A landscape with many peaks, sampled at points; each row gives a point and its height.
A climber steps from a point to whichever of its 2 nearest points has the largest rise for the distance, and stops where none of them is higher. Distance is the straight distance between rows; heights are no part of it.
(542) h=2.16: [ 0.46  1.39  0.74 -0.31  0.42 -1.91 -2.27  1.34  0.47  2.57  0.44 -0.68
  2.39 -0.75  1.62  0.09 -0.09 -2.04  2.56 -0.09 -1.42  0.38  3.74  3.10
  1.75  0.81 -4.17 -2.66 -2.83  2.71 -2.25  3.25]
(257) h=0.97: [ 1.94 -2.05  4.69 -0.36 -1.98 -2.65 -1.88  2.27 -0.48 -0.36 -3.01 -0.17
 -1.55  2.64  0.63 -2.47  1.00  1.96 -0.22  1.49 -0.96 -1.12  3.98  2.71
 -1.58  1.11 -1.67 -2.47  0.19  2.49 -1.05  1.98]
(82) h=4.91: [ 0.25  1.88 -0.39  0.46 -3.07 -1.81  0.00 -0.19  2.54  0.68 -0.63 -0.97
 -0.76  4.51 -0.77  1.37  1.83  1.57  0.47 -2.81 -0.44  2.06  2.61 -1.11
 -0.37  0.61  0.40 -2.24 -0.41  0.28 -1.32  0.21]
(726) h=1.56: [-0.36 -2.78  2.55 -1.29 -1.33  1.76 -0.53 -0.35 -2.22 -0.07 -1.08 -2.42
  2.03  0.92  2.13  0.44  0.71 -1.85  1.24  3.44 -1.61 -1.37 -1.29 -1.36
 -1.38 -0.28  1.80 -1.01 -1.09 -2.54 -1.83  1.61]
(105) h=4.98: [-1.85 -0.25 -1.17 -0.02  2.78  3.46  2.16  3.96  0.49  1.34  1.76  0.62
  2.97  0.57  1.87 -0.15  1.54 -0.18 -0.39 -2.92  4.28  1.37 -0.55 -1.35
 -2.74 -2.35 -0.54  1.59  0.90  0.45 -2.92 -1.12]
(398) h=2.14: [ 1.23 -3.36  2.91  0.71  3.82 -2.07  0.82 -0.26 -3.59  2.64  1.03 -2.46
 -5.15  1.99  0.04 -3.03  0.69  1.45 -0.41  3.95 -0.76 -2.88  1.25  0.01
 -1.94  2.97  3.84 -0.61  1.25 -3.70  1.05  1.09]
(31) h=3.03: [ 1.04 -1.14 -2.13  3.92 -0.88 -0.42  0.41 -3.33 -2.76 -0.45 -2.04  1.43
 -0.38  2.55  0.98  4.09  1.76 -2.28  0.94  2.16 -1.15  1.35 -1.94  2.60
 -1.25  2.17  1.54  0.22 -1.30 -2.34 -0.89  0.83]
(155) h=0.34: [ 0.96  1.28  0.65 -3.62  0.97  2.13  2.37 -0.69  2.00  1.46 -0.18  2.77
  0.05  1.68 -0.40 -2.91 -1.41  0.78 -1.62  0.76 -0.52  0.45 -2.94 -1.82
  5.58  2.04 -1.76  2.01  0.20  0.67  0.24 -3.97]
(657) h=4.71: [-0.18  0.57 -0.36 -2.90 -3.37  4.59 -3.04 -0.98  0.77 -2.27 -2.43  0.43
  3.85 -3.80  0.47  1.16 -0.84 -2.88  0.56 -1.48  0.49 -1.83 -1.59  1.50
  3.77 -0.96 -2.56 -0.50 -0.51  1.77 -0.39 -0.29]
(936) h=3.53: [-0.72 -0.57 -0.84  3.57  0.89 -0.34 -1.11 -2.34 -2.15 -2.99 -0.27  2.88
  1.03 -3.14  0.08  3.42 -0.96 -3.04  0.37  2.03 -1.12 -0.29 -2.11  4.10
  1.00 -1.22  1.48  1.10 -1.02  2.16  2.42  0.06]
(711) h=4.35: [ 0.08  0.49  0.20 -0.51 -3.96  4.39 -1.84 -2.51  2.73 -3.58 -2.75  0.83
  3.58 -4.20  0.52  1.82  1.25 -1.40  1.11 -2.85  2.24 -2.41 -1.10  3.06
 -2.27 -0.83 -3.66 -1.15 -0.63  3.88  0.05 -1.04]
(459) h=4.95: [-0.25  0.59 -2.29  1.78 -3.32 -0.55 -1.18 -0.42 -3.10 -3.38  0.38 -1.92
 -2.04  0.66 -0.66  2.06 -1.05 -0.66 -1.95 -0.09 -2.72 -0.26 -2.07 -1.92
 -0.86 -0.68  3.01 -0.25  1.09 -4.38 -0.15  2.27]
(787) h=4.31: [ 1.14  2.42  0.39 -1.50 -5.12  1.12 -0.54 -0.72  3.37 -2.14 -0.26 -3.88
  0.96 -0.15 -2.40 -0.38  2.85  2.54 -1.35 -4.65  2.49 -0.77  3.29  0.04
 -3.85 -1.12 -0.80 -1.60 -1.66  3.73  0.01  0.85]
(826) h=2.55: [-1.35  0.51 -1.18 -1.59  0.13 -1.77  0.09 -0.87  2.75  0.57  3.60 -2.27
  1.05  0.34 -2.40  0.59  0.26  0.73  1.28 -0.34 -0.82 -0.32  2.75 -2.87
  0.18 -1.84  3.55 -1.22 -0.53  1.26  0.84 -1.63]
(983) h=4.47: [-2.97  1.52 -4.08 -2.73  4.29  2.65  4.57  3.42  1.66  2.67  4.08  0.58
  2.35  0.14  1.00  0.63 -2.78 -2.66  0.21 -1.76  1.96  1.36 -2.46 -3.72
  3.71 -0.97 -0.22  2.96 -1.07 -1.37 -0.92 -3.31]
(430) h=3.20: [-3.74 -0.11 -3.72  3.41  6.36  0.81  3.09  3.37 -2.32  1.76  3.10  0.22
  1.04 -1.46  1.04  2.40 -1.81 -3.37  0.71 -0.37  0.00  1.69 -0.20  0.29
  0.26 -0.99  2.80  1.34 -1.84 -3.19 -1.91 -0.69]
(507) h=4.46: [ 0.26  1.57 -2.55  2.75  1.17 -4.59  0.17 -3.80 -0.97  2.02  1.30 -3.56
 -3.87  0.47 -1.43 -1.91 -0.33  1.50 -0.33 -1.29 -0.90  3.97 -0.61  0.58
 -0.50  1.57  2.43 -0.66 -1.08  1.42  2.15 -0.05]
(941) h=1.81: [ 0.81 -3.32  2.00  1.04  1.41 -0.54  0.25 -1.50 -2.19 -0.98  2.16 -2.87
 -1.80  0.90 -0.68  1.12  2.11  0.08 -0.88  1.95  1.11 -2.43  0.82 -0.47
 -2.52 -2.77  5.63 -1.24 -1.27  0.26  2.03  0.96]
(714) h=4.30: [ 1.31  3.30 -0.56 -0.38 -4.09 -1.29 -1.25 -3.00  5.05 -1.54 -2.86 -2.06
 -2.28  1.94 -3.49  0.12  2.02  5.29 -0.17 -4.93  0.20  3.50  1.86 -1.77
  1.50  1.03 -1.40 -0.19 -0.30  0.83  3.37  0.83]
(372) h=1.05: [ 0.35 -0.56  4.90 -1.44 -0.39 -1.98 -0.02  1.44  1.96 -1.30  0.20 -0.67
 -0.39  0.06 -0.90 -0.54  2.71  3.12 -0.51  0.98  0.56 -2.89  6.11  1.89
 -3.58 -0.96  0.28 -4.10 -0.21  1.84  0.15  0.09]
(286) h=5.96: [-0.40  0.97 -0.44  0.37 -3.79  1.04 -3.02 -0.12 -0.34 -4.27  0.32 -2.07
  0.25 -2.22 -0.31  1.46 -0.13 -1.82 -1.67 -2.17 -1.91 -2.14 -1.19 -2.27
 -0.48 -1.27  0.89 -1.03  0.55 -2.74  0.63  2.54]
(408) h=5.27: [ 0.62  0.26  0.07  0.44  2.65  1.47 -0.66  1.65 -1.87  0.51 -1.36  1.01
  0.43  0.38  3.05  1.36 -0.06 -0.63 -0.24  0.34  0.24  0.23 -1.38  0.07
  3.04  1.10 -2.37  0.36  1.51 -3.94 -1.90  3.31]
(984) h=0.59: [-0.82  0.91  2.76  0.21  1.14 -0.28 -1.74  1.39  2.38  0.20 -1.89 -0.45
  1.17 -1.28  0.87 -2.65  1.13  1.34  0.00 -0.50  2.19 -0.75  0.28  0.57
 -1.54 -0.53 -4.63 -0.28  1.85  0.13 -0.83  1.10]
(76) h=3.02: [-0.65  0.34 -2.95  0.19  0.35 -1.32  1.80 -0.85  0.62  0.90 -1.34  0.31
 -1.15  2.97 -1.75  0.35 -1.56  1.61 -0.17 -0.96 -1.78  2.36 -2.22 -3.01
  1.06  1.08  2.45  3.05  0.80 -4.88  0.42 -2.62]
(141) h=2.68: [ 0.35 -0.02 -0.38 -0.28 -3.28 -1.63 -0.25 -3.89  1.09 -1.61 -2.92  0.83
  1.17 -0.29 -1.73  0.28 -1.52  1.73  0.71  1.49 -2.45  1.19 -1.74 -0.63
 -0.43 -0.59  1.11  0.50  1.35  1.14  2.05 -3.59]
(73) h=0.48: [ 1.51 -0.61  3.02 -2.66  1.59  1.05  0.83 -1.05 -2.35  1.41 -4.28 -0.86
 -1.38  0.29  1.07 -4.43 -0.36 -0.29 -2.07  2.69 -1.25 -0.50 -3.47  0.75
  3.49  2.76 -4.35  0.59  0.91 -2.78  0.27 -1.33]
(350) h=1.19: [-0.92  1.17  1.28 -3.16 -1.78 -0.06 -1.12  2.02  2.16 -0.50  2.63 -0.69
  2.63 -1.04 -0.92  0.35  1.14 -0.82 -0.46 -0.50 -1.31 -5.46  4.46 -0.52
  0.49 -0.77 -1.43 -5.17 -2.03  0.49 -0.34  0.50]
(276) h=4.70: [ 0.00  3.19 -1.91  1.86 -2.20 -2.46  0.43 -3.47  3.07 -0.20 -2.33  0.90
 -2.57  1.47 -1.87 -1.30  0.96  3.70 -0.98 -3.67 -0.89  3.54 -0.89 -0.93
  0.24  2.52 -1.16  0.88  0.30 -1.77  2.87 -2.34]
(686) h=2.25: [ 1.01 -1.94  0.42 -1.36 -3.03 -0.12 -0.44  1.18 -2.75 -2.22 -4.14  3.95
 -0.21  0.95 -0.39 -1.47 -1.37  1.73 -0.30  3.28 -2.47  0.40 -3.22  0.69
 -0.36  0.96  0.14  3.59  4.74 -0.99  0.32 -1.75]
(789) h=3.40: [-1.97  1.57 -3.84 -0.87  0.71 -1.81  2.54 -0.87  2.70 -0.08  0.95  0.62
  1.03 -0.33 -1.41  2.27 -3.09 -0.98  1.16  0.37 -2.68  1.26 -2.95 -2.98
  3.14  0.08  2.19  2.65 -0.36 -1.51  1.64 -5.11]
(308) h=5.15: [ 0.56 -0.62  0.42 -0.06  0.02  2.78 -1.83  2.87 -1.44 -2.21 -1.30  1.25
 -0.30  1.93  0.95  2.33  0.19  1.70 -0.18 -0.90  1.15  0.03 -0.50 -2.13
  0.27 -1.16  1.10 -0.41  2.70 -4.97 -0.57  3.38]
(982) h=1.25: [ 0.55 -0.19  3.29 -3.33 -2.81  2.85 -3.39  2.97  2.41 -1.92 -0.20 -0.18
  2.60 -0.32  0.23 -0.78  1.11  0.89  0.29 -0.53 -0.32 -3.98  4.41  0.18
  2.46 -1.11 -3.54 -3.86  0.81  0.43 -1.89  0.71]
(189) h=4.07: [-0.20  3.04  0.34 -2.24 -4.68  4.03 -1.93 -0.78  3.60 -2.24 -1.24 -2.90
  2.42 -2.69 -0.08  0.35  1.80  0.13  0.18 -4.79  3.36 -1.55  0.54  0.26
 -0.48 -0.92 -4.05 -1.63 -2.48  3.26 -0.50  0.69]
(482) h=4.86: [-0.36  0.85 -3.17  4.14  1.51 -5.19 -1.09 -2.47 -1.23  2.05  2.26 -4.95
 -3.14 -0.71 -2.59 -2.11 -3.63  0.32  0.42 -0.50 -1.97  1.98  0.74 -0.18
 -0.92  2.60  3.99 -1.14 -0.74 -2.71  1.00  1.56]
(679) h=4.12: [-0.74  2.31 -3.11  1.41  0.36 -3.60  2.21 -2.94  0.82  2.11  2.77 -0.31
 -3.10 -0.98 -2.11 -2.03 -1.30 -0.74 -0.66 -0.75 -1.99  3.07 -1.42 -0.86
  0.68  0.86  2.03  1.57 -1.48  2.03  0.71 -3.49]
(441) h=5.45: [ 0.46 -2.50  1.24  1.33  1.35  1.52 -0.86  3.67 -2.84 -0.10 -1.57  4.34
  2.01 -1.27  2.53  2.00  1.26 -1.87  2.48  1.69  0.85 -1.82  0.63  4.93
 -0.43 -0.78 -1.92 -0.29  0.87  1.94 -1.75  1.59]
(230) h=3.48: [ 0.70  2.17  3.18 -1.63 -0.32  1.36 -3.81 -2.93  0.99 -0.40 -3.07 -3.88
  0.06 -1.03 -0.11 -1.49  1.45  3.12  0.90 -1.83  0.74  1.71  0.37 -1.84
  3.65 -0.51 -1.66  0.48  0.13  1.91  2.17  4.16]
(417) h=3.78: [-1.68  0.23 -1.14  3.43  5.58 -1.95  1.63  0.25  0.10 -0.79  2.22 -0.93
 -0.04 -1.75 -0.20  2.34 -1.07  1.80  0.72 -1.61  1.17  1.61  0.28 -2.83
 -4.04 -0.79  3.78  2.67  0.63 -2.60 -0.03  0.29]
(958) h=3.14: [ 0.93 -1.17 -3.31  2.40  0.43  1.52  2.15 -0.81 -3.26  2.29  0.02  1.21
  0.16  3.52  2.38  3.36  0.93 -4.00  0.56  0.74  0.95  3.47 -1.95  3.02
 -0.80  0.64  1.68  1.28 -1.88  0.88 -3.83 -0.09]
(79) h=4.03: [-1.01 -0.94 -0.64 -2.84  5.27  4.86  4.70  2.21  1.00  1.29  5.68  0.91
  0.78  0.33  0.29  1.59 -1.60 -1.39 -2.80  1.25  1.90 -0.21 -1.53 -2.71
  2.65 -0.50  1.22  2.54 -1.58 -1.77  1.29 -1.66]
(250) h=2.96: [ 1.64  0.77 -0.03 -1.88 -6.32 -2.59 -2.78 -2.05  1.02 -3.34 -2.06 -1.13
  0.10 -1.42 -1.63 -1.45 -0.93  1.67  1.10 -0.21 -3.24  0.04 -0.66 -0.50
 -0.37 -0.94 -0.19 -0.52  0.46  2.57  1.33 -0.82]
(269) h=3.41: [-3.18 -0.95 -2.23  4.49  5.42 -1.08  1.18  3.26 -2.36  0.25  2.58 -0.54
  1.05 -4.10  1.34  1.58 -2.25 -0.67  1.82 -0.26  0.76  0.34 -0.56 -1.97
 -2.55 -1.53  2.39  1.60  0.08 -2.82 -1.46  0.19]
(397) h=2.63: [ 1.15 -0.14 -0.93  1.71 -3.16 -0.49  0.51 -1.34  0.06 -1.64 -4.13  3.03
 -1.30  0.98 -0.38  0.77 -0.06  1.82  0.42  0.77 -2.35  1.95 -2.37  0.81
 -1.24  0.55  0.61  3.28  3.42 -1.31  1.79 -1.75]
(454) h=3.99: [ 1.74  0.52 -1.40  2.22 -2.17 -0.79 -2.71 -0.40 -0.88 -4.49  1.11  3.92
 -0.53 -4.09 -1.24  3.30 -0.91 -1.56 -0.75  0.23 -0.71 -1.31 -1.13  4.89
  0.76 -1.98 -0.41 -0.99  0.61  2.37  3.38  1.61]
(206) h=3.27: [ 1.27  2.70  0.31 -1.40 -2.85 -1.61 -3.49 -3.86  0.67 -1.75 -0.81 -3.72
 -0.44 -1.55 -1.74 -0.09  0.41  1.45  0.95 -2.11 -0.95  1.30  0.48 -0.49
  1.62 -1.08 -0.55 -1.48 -1.06  1.22  3.23  3.28]
(823) h=0.63: [ 0.80 -0.52  1.38 -0.99 -0.81 -1.64 -2.61  1.84 -0.53  0.07 -2.48  0.06
  0.98 -3.76  0.12 -3.97 -1.97  2.01  0.39  0.40  1.48  0.04 -0.02  2.52
 -2.63 -0.11 -5.21  1.11  1.67  3.25  0.53  0.05]
(484) h=4.22: [-1.77 -0.93 -0.70  3.01  6.05 -2.66  0.52 -1.15 -0.30  0.95  4.34 -3.60
 -2.72  0.01 -0.57  2.06  1.11  2.44  0.22 -1.84  1.86  1.15  2.60 -2.45
 -2.25 -0.50  5.56  0.44 -1.00 -1.78  0.95  1.78]
(87) h=2.67: [-2.12  2.03 -4.06  0.84  0.49 -3.94 -0.43 -1.83  2.32  0.91  3.33 -1.31
  1.78 -1.14 -2.14  1.55 -2.87 -0.94  4.08 -1.84 -1.80  1.95  2.03 -1.63
 -0.20 -1.36  2.68 -0.36 -1.85  1.48 -0.42 -1.12]
(50) h=2.08: [ 1.18 -0.83  0.72 -2.50 -1.57  1.21 -3.06 -1.90  0.15  1.57  0.37 -2.58
  1.85  0.39  1.23 -1.01  0.20 -3.39  0.65  1.73 -0.64 -0.88  2.70  2.12
  4.26 -1.37 -1.64 -3.19 -2.00  4.92 -1.17  2.47]
(667) h=1.95: [ 0.36 -2.37  3.15  0.71  2.96 -1.11  2.48 -1.16 -1.76 -0.24  2.68 -0.10
 -2.73  0.92 -1.47 -0.77  1.14  1.15 -2.09  2.28 -0.60 -3.40  1.18 -0.89
 -2.47  0.38  2.77 -0.42  0.00 -1.12  1.30 -1.01]
(290) h=5.39: [ 1.52 -1.17  0.69  0.22  2.57  6.05  2.00  3.38 -1.17 -0.82  0.38  2.24
  0.14  1.79  1.45  0.05  1.29  0.08 -2.73 -1.14  4.54  1.07 -1.71 -0.15
 -1.42 -0.83 -2.12  2.54  0.97 -1.41 -2.07  1.16]
(103) h=5.21: [ 0.81  3.34 -2.83  0.15 -4.43 -2.81 -0.58 -1.19  3.32 -0.58  0.73  3.84
 -2.43  0.61 -2.64 -0.08 -0.39  0.54 -0.82 -1.22 -2.41  0.96 -0.84 -1.52
  3.64  1.51 -1.56  1.00 -0.07 -0.33  3.48 -2.31]
(33) h=5.46: [ 0.23 -3.09  0.87  2.08 -2.87  3.21 -2.21  0.88  0.83 -4.02 -1.77  4.48
  0.11  0.08  0.64  3.05  2.34  2.88  0.23 -2.23  2.94  0.11  0.99  3.22
 -2.51 -0.04 -2.87  0.82  0.85  2.77  1.19  1.31]
(940) h=5.36: [-0.15  2.92 -1.36  0.90 -3.76 -1.72 -0.73 -1.17  2.86 -0.71  0.02  2.76
 -0.51  1.14 -1.03  2.16  1.39  0.06  1.11 -1.86 -1.67  0.27  1.21  1.73
 -0.02  1.79 -2.25 -2.03 -0.01  0.23  0.08 -0.78]
(687) h=1.35: [-0.83 -1.56  3.35 -3.37  0.14  5.16 -1.56  2.99  1.75 -1.28 -2.10  0.89
  2.32  1.03  0.54  0.80  0.58  0.64  0.35  1.41 -1.42 -3.92  1.25 -2.03
  2.90 -0.42 -1.57 -1.30  1.45 -2.91 -0.48  0.68]
(191) h=0.75: [-0.57 -0.32  0.31  3.32  1.30 -4.24 -0.51  1.36 -1.88  1.95 -1.09  0.28
 -1.96 -1.31 -0.61 -3.35 -1.70  2.83 -0.35  0.72 -0.06  0.39 -0.03  0.92
 -4.23  1.95 -0.85  2.23  3.50 -1.33  0.16 -1.62]
(391) h=0.56: [ 0.42  0.60  4.72 -0.23  1.83  1.04  0.84  0.02  0.92 -0.23 -2.80 -2.94
 -1.04 -0.57  0.33 -2.67  2.86  2.95 -0.39 -1.02  3.30 -1.57 -1.00 -2.54
 -1.78  1.46 -3.89  0.29  0.45 -2.83  1.26  1.25]
(190) h=2.56: [ 0.13  0.32 -0.48  0.22  0.63 -1.97 -0.10  1.30 -1.03  2.74  0.85 -1.95
 -2.67  3.23 -0.19 -2.37  0.06  2.11 -1.29 -0.04 -1.81  0.21  2.11 -2.28
  1.78  1.84  1.93 -1.47  1.45 -4.37 -0.29  1.44]
(210) h=5.11: [-0.51  1.55 -0.46 -2.93 -3.05  4.20 -4.60  0.62  0.45 -4.06  0.36 -1.32
  2.81 -4.75  0.86  1.57 -0.61 -2.21 -0.41 -2.06  0.31 -2.15 -2.63 -1.42
  3.76 -2.08 -0.74 -0.25  0.09 -1.34  0.58  1.61]
(443) h=6.10: [-0.19 -0.80 -2.67  2.06 -1.30  2.12 -0.15  0.65 -2.09 -2.03 -0.76 -0.43
 -0.78  1.75  0.97  2.55  0.08  0.25 -1.46 -2.17  1.40  1.88 -1.27 -2.52
 -2.45 -0.76  3.41  2.76  1.10 -3.24 -0.49  1.65]
(328) h=5.89: [ 0.50 -0.89 -1.03  0.84  4.48  3.48  1.46  3.14 -2.75  2.36 -1.45  1.39
 -0.64  1.41  4.09 -0.63  0.19 -1.15 -0.86 -0.71  3.76  2.42 -2.37  1.45
 -0.56  2.16 -3.36  1.86  1.66 -3.41 -2.13  2.23]
(474) h=2.31: [ 0.25 -0.75 -0.61 -0.40  1.93 -2.32  2.60  1.05  0.79  3.66  3.92 -0.11
  1.34  0.13 -0.12 -1.25 -1.16 -2.01  0.06 -0.11  1.25 -0.61  2.34  0.64
 -0.85 -2.07  0.13 -1.01 -1.42  6.01 -0.40 -1.37]
(107) h=2.94: [-3.19 -0.33 -2.91  2.10  3.80 -1.85  1.31  1.09 -2.32  1.51  2.45  0.32
  2.75 -2.15  0.04  2.63 -1.63 -4.64  2.17  2.97 -1.46  0.41 -0.47  3.02
 -0.64 -0.63  3.72 -0.43 -2.04  0.39 -1.81 -2.24]
(173) h=4.72: [-2.23  2.19 -3.63 -1.20  0.84  3.18  3.34  3.09  2.23  2.32  2.10  2.22
  2.91 -0.13  1.46  0.78 -1.10 -2.06  1.41 -3.39  2.00  1.54 -1.75 -1.87
  0.35 -1.44 -1.03  2.39 -0.81  1.00 -3.06 -2.91]
(559) h=2.77: [-2.91  1.78 -4.19  1.76  0.94 -3.26 -0.49  0.32 -0.67  1.92  3.79 -0.88
  2.84 -4.58 -1.16  1.15 -2.99 -5.46  2.12 -0.06 -1.39  0.59  1.07  1.70
  0.30 -0.61  1.45 -0.75 -2.14  1.60 -1.04 -1.09]
(356) h=1.68: [ 0.11 -2.88  1.28 -0.20 -0.17 -0.55 -0.75 -2.45 -4.44 -1.03  0.28 -4.06
 -0.96 -1.10  0.09  0.73  0.12 -2.11  0.67  3.98 -1.34 -1.81 -1.43 -1.78
 -1.23 -1.07  4.14  0.12 -0.74 -0.76  0.74  1.60]
(949) h=2.76: [-1.21  1.50 -2.71  1.35 -2.10 -1.85 -0.45  1.43 -0.41  1.94 -0.66  0.77
 -2.83  3.33  0.36 -1.57 -0.54  1.65 -2.05 -2.03 -1.55  1.32 -0.85 -0.83
 -0.28  1.97 -0.93  2.29  2.96 -5.23 -0.71 -0.55]
(3) h=4.56: [-1.03 -0.41 -0.87  2.33  2.36 -4.45 -0.36 -1.02 -0.20  2.49  3.75 -4.56
 -3.03 -0.93 -1.99 -1.33 -0.98  1.29  0.47  0.21 -0.43  0.34  3.64 -1.65
 -2.04  1.48  3.86 -3.21 -1.97 -2.57  0.43  3.37]
(550) h=2.41: [-1.96  1.16 -0.63 -1.87  3.03 -1.47  2.67 -0.10  3.56  3.72  4.46  1.20
  0.59 -0.43 -0.70 -0.86 -0.17 -0.90 -0.22 -0.59 -1.33 -0.59  1.30 -1.92
  2.01 -0.80  0.94 -0.29 -1.40  3.30  0.46 -3.84]
(78) h=3.25: [-0.02 -0.23 -0.89  4.10 -1.71 -2.32  0.21 -4.64 -1.65 -2.34 -1.88 -0.50
 -1.37 -0.41  0.60  2.57  1.60 -2.36 -0.19  0.93 -1.37  1.42 -0.71  3.63
 -1.40  0.15  1.61 -0.47 -1.35  0.08  1.92  0.06]
(343) h=2.23: [ 0.61  2.07 -0.74  0.18  0.99 -3.13 -0.13 -0.11 -0.04  3.25  1.69 -2.42
  0.34 -0.04 -0.57 -2.51 -0.21 -0.78  0.77 -0.23  0.10  1.12  3.13  2.18
 -0.41  0.70 -1.67 -2.25 -1.57  4.54 -0.84  1.49]
(479) h=0.82: [ 1.57 -1.40  0.15  2.51  1.51 -3.31  0.67  3.31 -2.58  3.64  0.74  1.51
 -2.07 -0.13  0.63 -4.22 -2.52  0.22 -0.04  1.96  1.20  1.07  1.08  2.41
 -1.92 -0.46 -0.36  0.75  1.93  2.04 -0.43 -0.76]
(817) h=0.89: [ 2.39 -2.88  3.15 -0.36  2.85 -1.16 -1.33  3.63 -1.92  1.30  0.05  1.34
 -1.15  0.67  1.30 -1.77  0.11  1.92  1.15  2.64  0.98 -1.39  2.75  0.73
 -2.56 -0.76 -0.85 -0.95  0.97  3.03 -1.91  1.09]
(203) h=4.62: [ 0.55  2.78 -0.46 -0.08 -4.54 -1.69  0.36 -1.43  2.89 -1.24  0.18 -2.52
 -0.93  2.36 -2.83  0.49  3.70  1.81  1.31 -3.00  0.73  1.42  2.88 -0.35
 -4.11 -1.21  1.44 -2.48 -0.98  2.97 -0.72  1.11]
(769) h=2.28: [ 2.09 -3.42  3.98 -2.58  3.79 -1.37  1.44  0.38 -1.31  3.19 -0.41 -2.04
 -4.31  4.62 -0.33 -3.05  1.40  4.98 -1.70  2.77 -0.95 -3.41  2.91 -2.45
 -0.26  3.44  2.67 -0.16  1.16 -5.66  1.49  0.82]
(551) h=3.67: [ 0.57 -2.65  0.12 -2.32  4.26  5.62  3.79 -1.71  0.10  1.26  2.62 -0.03
  0.53  3.00  1.22  0.26 -0.18 -1.71 -1.67  1.63  2.35  0.71 -2.05 -1.33
  1.09 -0.53  2.38  2.95 -1.73 -0.07 -0.56 -0.47]
(584) h=4.92: [ 1.86 -2.18  1.33  3.60  1.27 -0.86  0.87  2.98 -4.28  1.03  1.03  3.98
 -1.05  0.10  1.87  0.57  1.14 -3.21  0.11  3.45  0.65  0.20  0.30  5.42
  0.27  0.76 -1.07 -1.08 -0.41  1.01 -1.53  0.91]
(423) h=0.68: [-0.08  0.13  0.13  1.59 -1.10 -4.97 -0.46 -0.77 -1.15  0.47 -2.61  1.03
 -0.49 -2.74 -0.59 -3.49 -1.77  3.16  2.10  0.60  1.60  1.75  0.25  3.43
 -4.21  1.63 -3.33  1.13  1.68  2.72  1.03 -1.39]
(705) h=6.05: [ 0.39 -1.61  0.14  1.54 -2.42  2.19 -2.55  0.26  0.31 -1.69 -1.59  4.83
  2.03  0.09  2.60  2.99  0.95 -0.34  2.44  0.52  2.31  0.90  1.18  5.45
 -1.29 -1.20 -1.85  0.66  0.19  3.87 -1.64  2.43]
(221) h=1.88: [ 1.51 -2.25  1.15 -2.85 -3.37  3.78 -0.72  2.72 -1.15 -2.98 -2.76  4.81
  1.71 -0.53  0.50 -0.44 -2.07 -0.66 -0.69  2.99 -0.99 -1.03 -3.69  0.13
  1.10 -1.36  0.67  1.57  3.31  0.63 -0.01 -2.47]
(472) h=0.26: [ 0.32 -0.05  1.71 -7.54 -0.80  4.12  0.93  1.19  2.38  2.83  0.22  2.13
  0.39  1.07  1.11 -3.09 -1.63 -0.43 -1.77  1.57 -0.76 -1.80 -1.83 -4.72
  7.20  1.22 -1.95  0.54 -0.33  0.33 -0.70 -2.03]
(606) h=3.86: [ 1.26  3.56  0.78 -1.49 -2.08  2.03 -0.60 -3.16  3.70 -0.34 -4.48 -2.15
 -1.74  1.43 -1.41 -0.40  2.70  5.56  0.67 -2.88  1.43  4.35 -1.43 -1.47
  2.03  0.19 -1.16  1.64 -0.56  1.84  2.13  1.53]
(390) h=1.99: [ 1.50 -0.13  2.53 -2.46 -2.99 -0.61 -0.08 -2.99  0.10  2.25 -1.96 -2.36
  1.90  2.40  1.75 -2.75 -0.15 -1.85  0.09  1.19 -1.81  0.20  0.35  1.29
  2.82  0.59 -2.52 -3.04 -2.55  5.61 -1.49  0.38]
(5) h=0.52: [ 1.33 -0.56  3.96 -0.98  3.21  0.52 -0.78 -0.89 -2.01  0.22 -4.03 -2.01
 -1.79  0.28  2.11 -3.14  0.76 -0.95 -0.07  1.34  0.26 -0.91 -2.74 -1.61
  0.08  2.59 -4.37  0.75  0.38 -5.31  0.46  0.82]
(853) h=3.81: [-2.38  2.59 -4.09  2.23  0.16 -4.51  3.62 -1.43  1.43  0.25  1.42  2.74
 -1.38 -2.63 -1.57  1.98 -2.78 -2.81  0.60  0.18 -0.81  0.83 -2.29 -0.69
  0.31  0.76  2.27  1.58 -1.72  1.76  2.22 -5.65]
(7) h=2.43: [-0.03 -1.55  2.73 -2.51  0.40 -0.29  0.66  0.82  1.86  0.55 -0.16 -1.01
 -2.83  5.17 -0.58 -2.07  0.89  3.70 -1.90  0.00 -1.48 -1.39  2.40 -3.74
  1.72  2.51  0.89 -1.01  0.67 -5.16 -0.33  1.35]
(719) h=3.38: [-0.04  0.07 -2.80  0.13  2.05  4.11  4.12 -1.22 -1.14  0.62  1.63  1.19
  1.91  2.02  1.91  3.95  0.65 -3.70 -0.57 -0.42  1.78  1.94 -1.98  0.72
  2.36 -1.16  0.94  2.37 -2.07  2.04 -1.68 -1.51]
(281) h=1.46: [-1.52 -2.32  1.02 -2.49  1.36  4.39  0.64  0.59 -0.80  0.00 -0.65  0.58
  3.98  0.14  2.08  1.38  0.00 -2.74 -0.26  3.11 -0.24 -1.85 -0.88 -1.71
  1.16 -1.09  0.56 -0.72 -0.20 -1.61 -1.16 -0.02]
(466) h=0.43: [ 0.72 -0.59  2.50 -2.49  1.08  0.38  3.64 -1.70 -1.26  2.56 -2.96  1.14
 -0.06  1.25  1.42 -2.58 -0.77 -1.19 -0.87  2.91  0.35 -0.11 -3.41 -0.38
  2.32  0.96 -1.43  1.18  1.19  0.54 -1.20 -2.53]
(12) h=4.68: [ 1.27 -0.18  0.47  2.82 -1.59  1.48 -2.23  1.31 -0.18 -4.02  1.24  5.50
 -0.11 -1.88 -0.81  1.70  0.93  0.26 -2.74 -0.47  0.44 -1.38  0.24  3.37
 -1.12 -0.90 -2.50  0.11  2.74  1.38  1.72  1.21]
(906) h=1.12: [-0.12 -0.23  3.27 -0.77  0.55 -1.19 -0.24  0.11  0.49 -0.67  3.45 -3.06
  0.90 -1.01 -1.35  0.01  2.32 -0.18 -0.05  0.40  0.12 -4.88  3.98 -0.06
 -3.81 -1.73  0.65 -4.29 -1.25 -0.26 -1.48  2.10]
(347) h=1.66: [-0.35 -2.88  1.93 -1.48 -0.90  4.49  0.34  3.06 -0.83 -3.11 -1.91  5.19
  2.70 -3.83 -0.14  0.61 -0.36 -1.65 -1.03  2.71  1.19 -3.77 -3.06  2.18
  0.37 -1.62 -0.94  0.51  1.83  1.54 -1.07 -2.54]

Two climbers start at each pair of points below. Name the first point that both come to, or write -.
(817) and (50) => (482)
(281) and (107) => (482)
(542) and (984) => (482)
(958) and (397) => -
(221) and (823) => -

Call two points neighbours if one is among the 2 nearest of the other. Go from one point of each pair to the other, from neighbour to neighbour, staying as high as possible. Name the lowest point that can't be avoided.
(328) and (286) => (459)
(705) and (940) => (31)
(328) and (940) => (189)
(328) and (443) => (308)

For each start below, name the point where the climber stops.
(687) => (482)
(230) => (940)
(191) => (482)
(769) => (482)
(559) => (482)
